Each row is a point on a tangle of strands that fork and nearly touch. The rows are in no order.
Two points are linked if the straight distance between their rows is under 65.4.
Zuk: [-29  12 -22 -16  31  45  27 -51  12  14   6  20  -2  49 -30 -24 -41 -18
  22]
Leran: [ 38  37  27   4 -33  26  42  -3 -43 -12   7 -29 -10 -13   6  10 -14  35
  42]
Rimu: [ -4  15 -26  68  44 -31 -51  47   7  39  26  33 -23  25   9  23 -28  37
   4]
Sofun: [  2  32 -64 -15  58  22  -3   5  23  26  68  25  -9  27 -11 -42  -6  43
  19]
luk: [-30   9   0  -2  20  33  22 -40   5  18  -9  25  -2  59 -23 -19 -36 -25
  21]
Buni: [-48 -23   8  29 -19  13 -45 -65  22 -11 -38   3  11  30 -14 -45  12 -48
   6]
rivit: [ -3  20 -21  57  46 -15 -58  32   6  42  27  35 -32  31   7  -1 -20  32
  22]
goz: [ 39  15  27  24  -9   8  11  31 -36  -2   3 -31 -29   9  -7  19  22  25
   8]
fos: [ 11 -34  29 -40 -43 -11   4 -10   1 -31 -28 -12  37 -30   1  25  20 -46
 -34]
fodo: [ 22  12   4  49  -2 -26 -21  59 -13  -4  24 -39 -39 -10   0  44   1  56
   8]
papos: [-71 -35 -15 -27  19 -57 -17  19   9  -9 -38  35  36 -57  35  13  22 -53
 -53]
Vibag: [-10  18 -54 -41  46  51  47 -39  16  22  35   4  26  27 -24 -43 -19   6
  20]
Lilag: [ -3  30 -55  23  59 -13 -48   1  28  29  71  28 -23  17  -8 -24 -20  36
  30]
nove: [  2  29 -58 -28  57  35  26   5  22  30  57  25   4  32  -7 -46  -5  45
   9]
lud: [ 37  14  20  22  13  -4  50  21 -28  14  -3   0 -26  37 -20   8 -12  16
   7]
rosi: [ 28 -22  37 -42 -59  -3  47 -46 -23  -7 -33 -21  10 -29  14  16 -41  -3
  18]
kor: [-71  -9 -16  14 -14 -16 -55 -42  27 -12 -54  16  51 -15  23 -35  26 -59
 -22]
nokop: [  2  29 -69  -7  53   0 -23  -3  25  21  79  21 -14  21 -12 -36  -6  47
  23]
paneb: [ 39  28  29   5 -22  58 -33  54   0 -22  30 -26 -17 -36   3   8  47  16
 -13]
bek: [ 43   9  33 -28 -52  21  49 -41 -35  -4 -14 -23  11 -25  18  11 -40  10
  32]
noro: [-53 -49  -8 -41  24 -63 -13  21   8 -22 -20  28  26 -77  21  23  22 -52
 -53]
lekef: [-83 -15 -11   5 -11 -33 -46 -33  25  -6 -50  22  46 -19  38 -24  20 -53
 -32]
sesel: [ 44   8  35  11 -17   5  39  19 -36   2  -8 -20 -19  27 -10  11   8  10
   9]
sekas: [-46 -13   9  22 -13  25 -21 -59  19   1 -30   9   5  46 -13 -38  -6 -38
  16]
kur: [ 17   5  -2  61  10 -34 -31  62 -13  13  18 -23 -41   3  -1  43   4  49
  -1]
Vuv: [ 27  22 -12  44  30 -47  31  50   5   3  31 -12 -41   3 -11  23 -18  63
  10]
Zif: [-27 -51   1 -48   0 -53  -6   7  14 -37 -23  10  28 -75   9  28  23 -54
 -48]
kave: [ 40  22   5  29  27 -15  61  27 -20  13  19  -6 -32  21 -19   5 -14  35
  14]
Saf: [-20   2  14  11   9  30   7 -26   1  19 -28  27  -3  65 -12 -14 -21 -26
  14]
nas: [ 36  26  -4  34  27 -27  49  37  -4   2  32 -18 -39   0 -15   8 -17  55
  16]
fes: [ 32  19  18  24 -15  31 -41  63 -10 -12  25 -40 -35 -27   5  23  47  33
 -12]
poga: [ 46  20  32  -8 -39  17  54 -28 -38  -3  -7 -29  -4 -15   6  10 -26  12
  33]
nik: [ 44  -9  32 -26 -37  28   2   6 -10 -27 -15 -25  21 -16  -6  14  39 -33
 -21]
maza: [-38 -10  16   9 -12  25  -9 -30  11   6 -51  27  15  54   5 -17  -9 -38
   0]
nanog: [ -3 -50  26 -55 -68 -37  22 -31  -4 -23 -36 -11  11 -42  16  20 -21 -10
 -12]
leta: [ -1 -49  27 -51 -53 -34  11 -14   3 -31 -39  -7  24 -38  11  25   3 -29
 -27]
Nevos: [ 37  12  24  26 -11  14 -13  49 -27  -2  10 -32 -31   3  -5  20  38  29
  -1]
Gukis: [ 51  19  33  -5 -29  50 -20  41 -13 -21  14 -25  -9 -25  -3   8  52   0
 -11]
veteg: [ 27 -27  36 -27 -44   8  11  -4 -13 -24 -30 -13  27  -2  -6  21  26 -33
 -25]
ton: [-17 -50  12 -59 -34 -48  -3  -6  14 -47 -20  -4  27 -66  14  23  15 -34
 -34]
seli: [  0  23 -56 -40  51  50  41 -14  19  26  44  14  19  31 -17 -43 -14  26
  13]
vebo: [-81 -19 -13 -18   6 -47 -26  -5  17  -6 -44  36  43 -32  45  -4  21 -52
 -45]
Fuv: [ -4  33 -39  44  55  -9 -57  10  20  34  51  35 -30  25   3 -15 -25  32
  30]
Viv: [ 49   2  32  -4 -28  36  -5  27 -18 -18  -5 -27   3  -8  -8  12  54 -19
 -20]
Gokal: [ 13 -44  32 -47 -68 -19  37 -45 -14 -10 -38 -19   4 -38  17  21 -45  -1
  15]
bebi: [-29   4 -40 -34  37  46  40 -61  16  10  20   2  19  28 -35 -36 -38 -20
  21]
gosoz: [-63 -18  -3  24 -21  -3 -48 -59  30 -13 -47   4  35   6   5 -47  25 -52
 -15]
Baziz: [  9   5 -11  68  33 -33 -37  64  -6  32  10   7 -29  20   4  37  -3  47
  -6]

A fork is a point with three links, a tip a point with one. Leave the first point through the second and follow the links. Name the first fork or tip that comes.
bek, rosi => leta
leta, nanog => Leran
rivit, Rimu => fodo

Name the points in between on the shortest way along the links from the first point to the second, in order.
ton, Viv => leta > fos > veteg > nik
leta, papos => ton > Zif > noro
gosoz, luk => Buni > sekas > maza > Saf
Zuk, seli => bebi > Vibag
